Points, in no order, along strands that fork, close into loops and pass close to each other.
(in the rows, 128 means zero)
Two points are linked if the straight distance between their rows is under 119. Some points are linked to none.
Q_659: [ 99 102  89  44 137 148 149 107  70  73 140 145 121 177 136 136 171 123
 101 146 132 146 116]
Q_406: [ 95 127 116 150  72 103 208 159 184 100 116 111  66  83 161 104 133 194
 124 146 166 126 135]
Q_23: [ 75 105 101  99 127 163 128 158  87 172 102 192 135  88 131 159 125  79
 124 148 142  97 156]
Q_184: [ 78 143 139  85 135  96 144 173 117 155 105 156  99  92 145 105 147 155
 142 123 121 175 191]
Q_918: [134 117 128 162  97 132 120 144 129  99  87 144 156 203 115 147 151 103
 101 123 120  62 111]
Q_46: [186 135 164 154 150  95 173 126 144 117 125 131 102 155 168 103 139 181
 158 131 123 168 167]
Q_879: [145 137 153 143 107 115 166 126 127  72 116 146  84 147 130 103 172 167
 104 182 169  89 116]
Q_139: [102  77 106 106 178 159 103  99 121 108 149 174 156 191 143 142 116 105
 157 139  71  95 113]
Q_400: [161 147 116 149 142  86 142 130 145 173 151  52 100  95 122 112 122 122
 121  81 145 142 119]
Q_401: [163 110 109 123 137 116 130 118 182 102 135 121 141 169 144 178 101 101
 135  92 113 149  49]
Q_296: [178 183 155 140 130 124 159 158  98 150 126  74 144  89 171  91 132 181
 152 100 116 133 180]
Q_472: [207 157 171 160 112 128 127  81  99  94 155 150 129 162 136 143 117 111
 155 118 105 122 109]
Q_540: [143 142 107  39 149 112 127 176 163 128 115  96 116 123 125 116 158 121
 125 120  90 162 154]
Q_48: [106 153 125  71 143 104 104  81 119  95 167  77 126 105  71  93 132 160
 110 177 145 127 150]
Q_113: [126 102 121 100 182 173  67 104  94 102 134 114 154 155 132 109 123 110
 135 131  56 168  84]
Q_129: [127 105 152 174 149 162  91 112 170 128  87 188 175 130 122 107 149 138
  99 108 163 117  78]
Q_271: [ 62  95 110 133  68 148 157  96  74 100 100 148 114 143  95  73 158 105
 105 153 136 121 159]
Q_589: [135 162 148 107  75 122 148 107  96 127 195 112 131 117 109 146 143 134
 101 137 188 113 107]
Q_157: [115 128  88 126 145  73 152 129 168 135 107 112  95 151 128 158 120 136
 128  96 176 165 105]
Q_232: [ 78 109 124 121 126 131  95  97  71 134 106 162 155 167 103 129 158 122
  95 121 141 126 126]
Q_294: [127 100 121 113 188 153  89  97  98  96 168 134 163 160 138 153  94 100
 154 149  52 127 100]
Q_942: [124 128 142 173  95 107 175 161 169  85 109 111  83 115 117 105 161 183
 105 188 154  94 124]
Q_409: [117 115 111  39 156 115 151 156 173 115 123 148 137 138 150 142 146 130
 146 130  78 157 195]
Q_272: [169 120 126 158 150 165 113 100 175 118  92 119 147 123 138  98 110 120
 121  59 153 156  33]
Q_881: [160 172 143 153 135 156 115 152 154 170 129  90 157  24 148 108  73 129
 146  68 125 122 100]
Q_777: [146 122 133 140 157 134 102 176 204 155  70 126 123 118 122 110 138 120
 127 104 120 137  96]
Q_535: [147 148 172  93 139 142 132 146  92 168 165 184 131 105 162 146 139 132
 151 152 125 117 173]
Q_720: [124 112 154 149 142 160  88  95 141 122 102 187 163 157 138 128 120 117
 129 114 128  90  87]
Q_84: [131 143 160 143 126 140 136 100 111 127 160 165 142 152 125 143 105 101
 166 152 125  59 167]
Q_898: [ 63 137 103  92 102 148 138 169  62 134 136 160 127 107 113 166 155 104
  95 148 166  94 141]
Q_62: [157 163 142 137 159 116  84 126  89 159 117 115 128 101 119 126 116 132
 120  90 171 156  71]
Q_609: [134 138 130 131 107 166 127 113  64 136 134 146 165 157 113 157 115  80
 130 140 139  64 129]
Q_377: [184 120 162 152 123 155 103  76 152 121 126 137 132 140 144  97 109 116
 153  76  92 158  54]
Q_594: [167  88 163 195 118 161 132 129 160 135 104 168 136 119 121 154 138 129
 100 115 156 129  58]
Q_592: [115 141  94 111 146  87 127  90 163  63 141  79 128 187 131 149 109 140
 146 140 132 139 114]
Q_206: [114 114 101  46 144 133 121 101 178  97 187  89 148 139 109 133 136 117
 136 169  83 127 162]
Q_666: [153 152  85 119 175  68 142 126 161  87 141  62  99 174 134 143 101 141
 140 110 150 161 101]
Q_158: [167 126 126 111 145 145 116 108 175 114 168 161 168 130 108 191  80  91
 126  93 107  98  57]
Q_68: [ 64 126 119 144  51 138 138 147  85 109  87 137  92 127 112  78 177 118
 110 120 126 135 142]
Q_992: [120 145 175 197 127 124 109 139 167 170 119 155 152  89 160 132  87 151
 167 115 114 112 147]
Q_110: [145 170 163 111 123 115 147  99 127 111 194 124 150 110 123 136 115 142
 150 172 142  93 181]
Q_874: [109 121 106  98 152 127 123 101 105 101  96 114 117 148 133 106 118 122
 155 165 107 158 193]
Q_841: [ 72  63  90 140 101 145 127  74  72 126  93 162 135 174 104 103 140 101
  99 145 111 127 149]
Q_497: [129 125 120 143 121  85 117 163 118 134 167  91 106 122  73 119 168 164
  75 137 174 152 113]
Q_159: [121 151 145 153 154 100 107 218 137 157 151 148 122  71 141 178 116 154
 125 145 158 130 132]
Q_92: [112 124  97  75 155 102  96 101  95 133 128 113 138 170 105 160 134 143
  96  87 160 178  83]
Q_255: [142 159 131 139  95 139 143 141  96  83 113 122 145 178 121 153 139 103
 113 153 150  52 126]
Q_869: [111 138 121 134  69 159 148  71 106 133 142  58 141  81 126  81  97 129
 150 176 117 124 197]
Q_330: [158 133 149 213 127 141  95 196 119 158 146 107 101  75 131 106 140 163
 107 120 113 137 109]
Q_675: [189 185 148 136 128 134 127 124 137 157 125  93 156  76 133 134  71 109
 156  76 100 136 122]
Q_399: [171 130 181 186  86 145 101  86 126 158 134 135 121 124 127  83 124 126
 135  87 121 150  82]
Q_175: [ 90 133 123 157  43 139 132 154  87 136  78 144 117 137 145 132 162 126
 106 114 155 113 103]
Q_354: [ 83 121 128  92 124 142 144 166 104 156 109 157 135  74 152 118 133 137
 147 142  97 151 220]
Q_904: [141 131 113 101 141 124 135 119 165  82 120 119 129 188 158 164 121 111
 156 132  95 128 118]
Q_238: [110 119 117  95 166  88 125 133 196 160 107 149 141 141 150 151 118 142
 153 111 101 143 173]
Q_339: [ 60 121 100  62 114 111 145 148 117 115 133 161 128 133  85 145 162 116
  90 133 153 116 154]
Q_359: [160 121 152 187 147 147 104 151 160 177 133 106 123  46 121  97 104 137
 113  94 129 140  79]
Q_249: [164 118 105 130 162 128 111 138 189 159  88  73 125 121 122  99 121 100
 117  64 120 138  65]
Q_453: [132 111  99 166 168  77 147 184 146 145  86 102  86 136 108 155 142 139
 115 118 170 157 111]
Q_53: [125 104 130 209 173 127 116 179 146 153  78 127 107  90 120 153 113 150
 132 112 170 151  92]
Q_965: [150 150 175  92 126 144 160 143  92 116 138 164 118 113 168 116 170 143
 135 176 114 123 185]
Q_717: [103 143 131 129  99 114 118 128 142 141 125 112 120 143 112 113 139 119
 135 129 131 126 141]
Q_180: [143 129 137 172 115  98 162 122  92  79 137 141 128 166 112 125 160 166
  66 152 197  96 112]
Q_192: [151 119 177 101 123 143 139 136 166 178 169 179 141 110 147 156 129 115
 148 118 106 110 139]
Q_744: [103 150 105  90 132  90  88 125 104 104 155  91 145 151  62 116 156 145
  77 143 158 133 128]
Q_360: [141 146 166 168  55 156 118 119  90 167 143 106 101 116 134  64 157 132
 130  95 113 151 108]
Q_261: [174  97 143 212  97 143 121 111 142 112 111 128 144 166  97 144 122 129
  86  92 124 125  64]
Q_341: [116 157 154  62 127 128 147  89 134  98 167 108 123  83 114 110 122 170
 129 196 140  77 152]
Q_726: [109 114 148 229 123 110 120 162 161 154 121 157 106 100 142 144 104 160
 146 125 136 124 128]
Q_548: [ 86  86 104  95 121 150 154 136 119 184 103 169 141  78 147 148 109  79
 148 154 102 127 196]
Q_740: [104 108  94 121 129 147  77  79 127 148 127  81 179 133  81 141  90  78
 125 136 103 119 126]
Q_983: [163 167 142 184 117 107 141 180 113 101 123 131 124 134 137 178 142 119
 125 156 160  86 119]
Q_421: [202 179 156 119 142 138 131 124 107 139 101  75 156 121 154 111 103 129
 171  95  76 131 166]
Q_667: [189 107 163 197 164 119 166 140 167 132 115 114  99 141 130 155 110 158
 154 129 109 169 148]
Q_381: [164 149 141 179 116 108 106  74 125  89 157 125 157 182 103 131  86 115
 145 119 100 104 103]
Q_919: [179 135 161 104 132 138 128 113 175 142 160 159 157 115 139 179  88  94
 153 102 107 114 110]
Q_369: [ 80 102  65  80  90 129 173 127 123 120 119  97 126  58 114 124 116  90
 108 195 147 136 185]
Q_26: [ 79 118 136 158  93 183  85 123 105 171 117 134 157  72 122 108 108  95
 147 159  91 110 165]
Q_752: [ 80 119  68  63 165 135 170 132 127  69 119 156 129 181 103 124 121 128
 117 172 161  48 150]
Q_201: [ 92 115  98  85 164 103 146 146 122 111 147 175 132 179 104 149 153 123
 115 146 164  73 148]
Q_222: [102 126 127 102 165 117  81 101  77 128 122 160 164 177 113 151 129 144
  72 101 159 141  95]
Q_867: [144 176 168 142 101 117 135 142 123 129 171  91 137  87 146 106 125 176
 143 152 119 121 177]
Q_462: [137 133 157 126 100 102 131  81  96 139 187 162 123 143 131 146 135 134
 131 115 172 149 101]
Q_123: [112 101 155 121 161 142 101  80 134 131 126 194 135 160 153 135 110 128
 168 122 102 125 129]
Q_577: [111 113 114 181 105 126 137 149 132 195 134 115  76  72 174 116 112 155
 122  62 155 156  99]
Q_522: [119 103  81  93 153 167 175 110 125  82 147 145 128 182 116 114 114 107
 140 182 132  42 159]
Q_974: [ 94  60  61 123 133 151 103 103  80  97  86 122 143 167 121 111 138  86
 104 155  86 147 129]
Q_229: [ 88 126 120 160  82 130 149 140 141 195 142 111 104  82 174  78 118 170
 142  59 107 139 157]
Q_759: [ 85 112 100 157  85 156  88  91  90 166 131  97 154  95  90 121  89  87
 134 150 122 119 151]
Q_982: [145 131 158  60 163 145 163 119 114  87 157 177 112 150 145 100 159 145
 138 182 117  76 184]
Q_59: [162 118 122 200 106  94 136  84 154  95 142 119 154 182  91 171  87 119
 115 110 123 112  84]
Q_713: [137 153 144  79 101 122 197 140 152 105 104 139 104 127 174 125 166 151
 148 151 138 137 171]
Q_870: [148 145 120 131 169  90 127 202 178 146  61 109 105 121 141 139 141 123
 132 110 125 153 125]
Q_764: [142 142  99  89 144 144 106 121 128 151 106  61 112 141 135 102 127  88
 139  74 109 155 105]
Q_922: [171 166 155 159 122 126 131 196 131 142 138 132 136  84 150 184 104 119
 133 136 138 121 124]
Q_215: [174 127 148 189 128 110 106 168 126 134 152 101 100 123  88 125 146 144
 106 140 132 153 112]
Q_908: [119  89  74  92 141 144 100  82 140 107 157  79 160 133 103 126 107  77
 129 174  70 132 165]
Q_342: [101 153 138 106 137  86 118 189 120 150 125 169 101  97 139 142 157 145
 123 138 155 152 150]
Q_435: [ 96 134 134 163  70 136 128 143 108 173 105 158  96 115 160 128 146 145
 131  91 167 149  96]
Q_203: [149  92 141 133 189  88 120 136 201 141 145 169 118 142 129 170 115 149
 143 127 114 153 121]
Q_701: [ 98 144 132  97  80 107 196 130 152 112 116 126  80  95 156  82 154 180
 144 123 157 149 165]
Q_687: [127 127  81  46 153 135 137 128 115 124 105  67  96 131 121  73 154  98
 126 109  91 168 155]
Q_276: [183  74 150 172 193 138 135 130 183 135 122 154 104 135 117 160 119 141
 140 120 113 168  99]
Q_234: [ 89 168 123  98  88 130 121 133  68 141 176 120 135  93 114 151 136 115
 111 155 183 109 136]
Q_195: [102 143 165 180 104 159  78 143 128 169 112 134 142  72 153  84 113 147
 157 121  94 118 150]
Q_731: [104 133  87  56 148 107 124  98 102  97 146 118 108 179 133 125 154 137
 118 120 149 186 101]
Q_118: [127  96  73  94 150 167 101 115  81  89 110  87 139 169 140 107 141  86
 117 141  72 174 107]

A piece is two or more points that can be reached from each other along the links. Count, over all rows, the pieces, the separate loops (a circle has one, a figure eight two, a Y none), the forks (points with three links) and the tips (points with one).
pieces: 3
loops: 1
forks: 7
tips: 11

A tip is a point with one link. Name the tips that can be reached along the links from each point below, in the order of the rows.
Q_294: Q_659, Q_472, Q_229
Q_667: Q_46, Q_206, Q_180, Q_360, Q_982
Q_898: Q_918, Q_462, Q_522
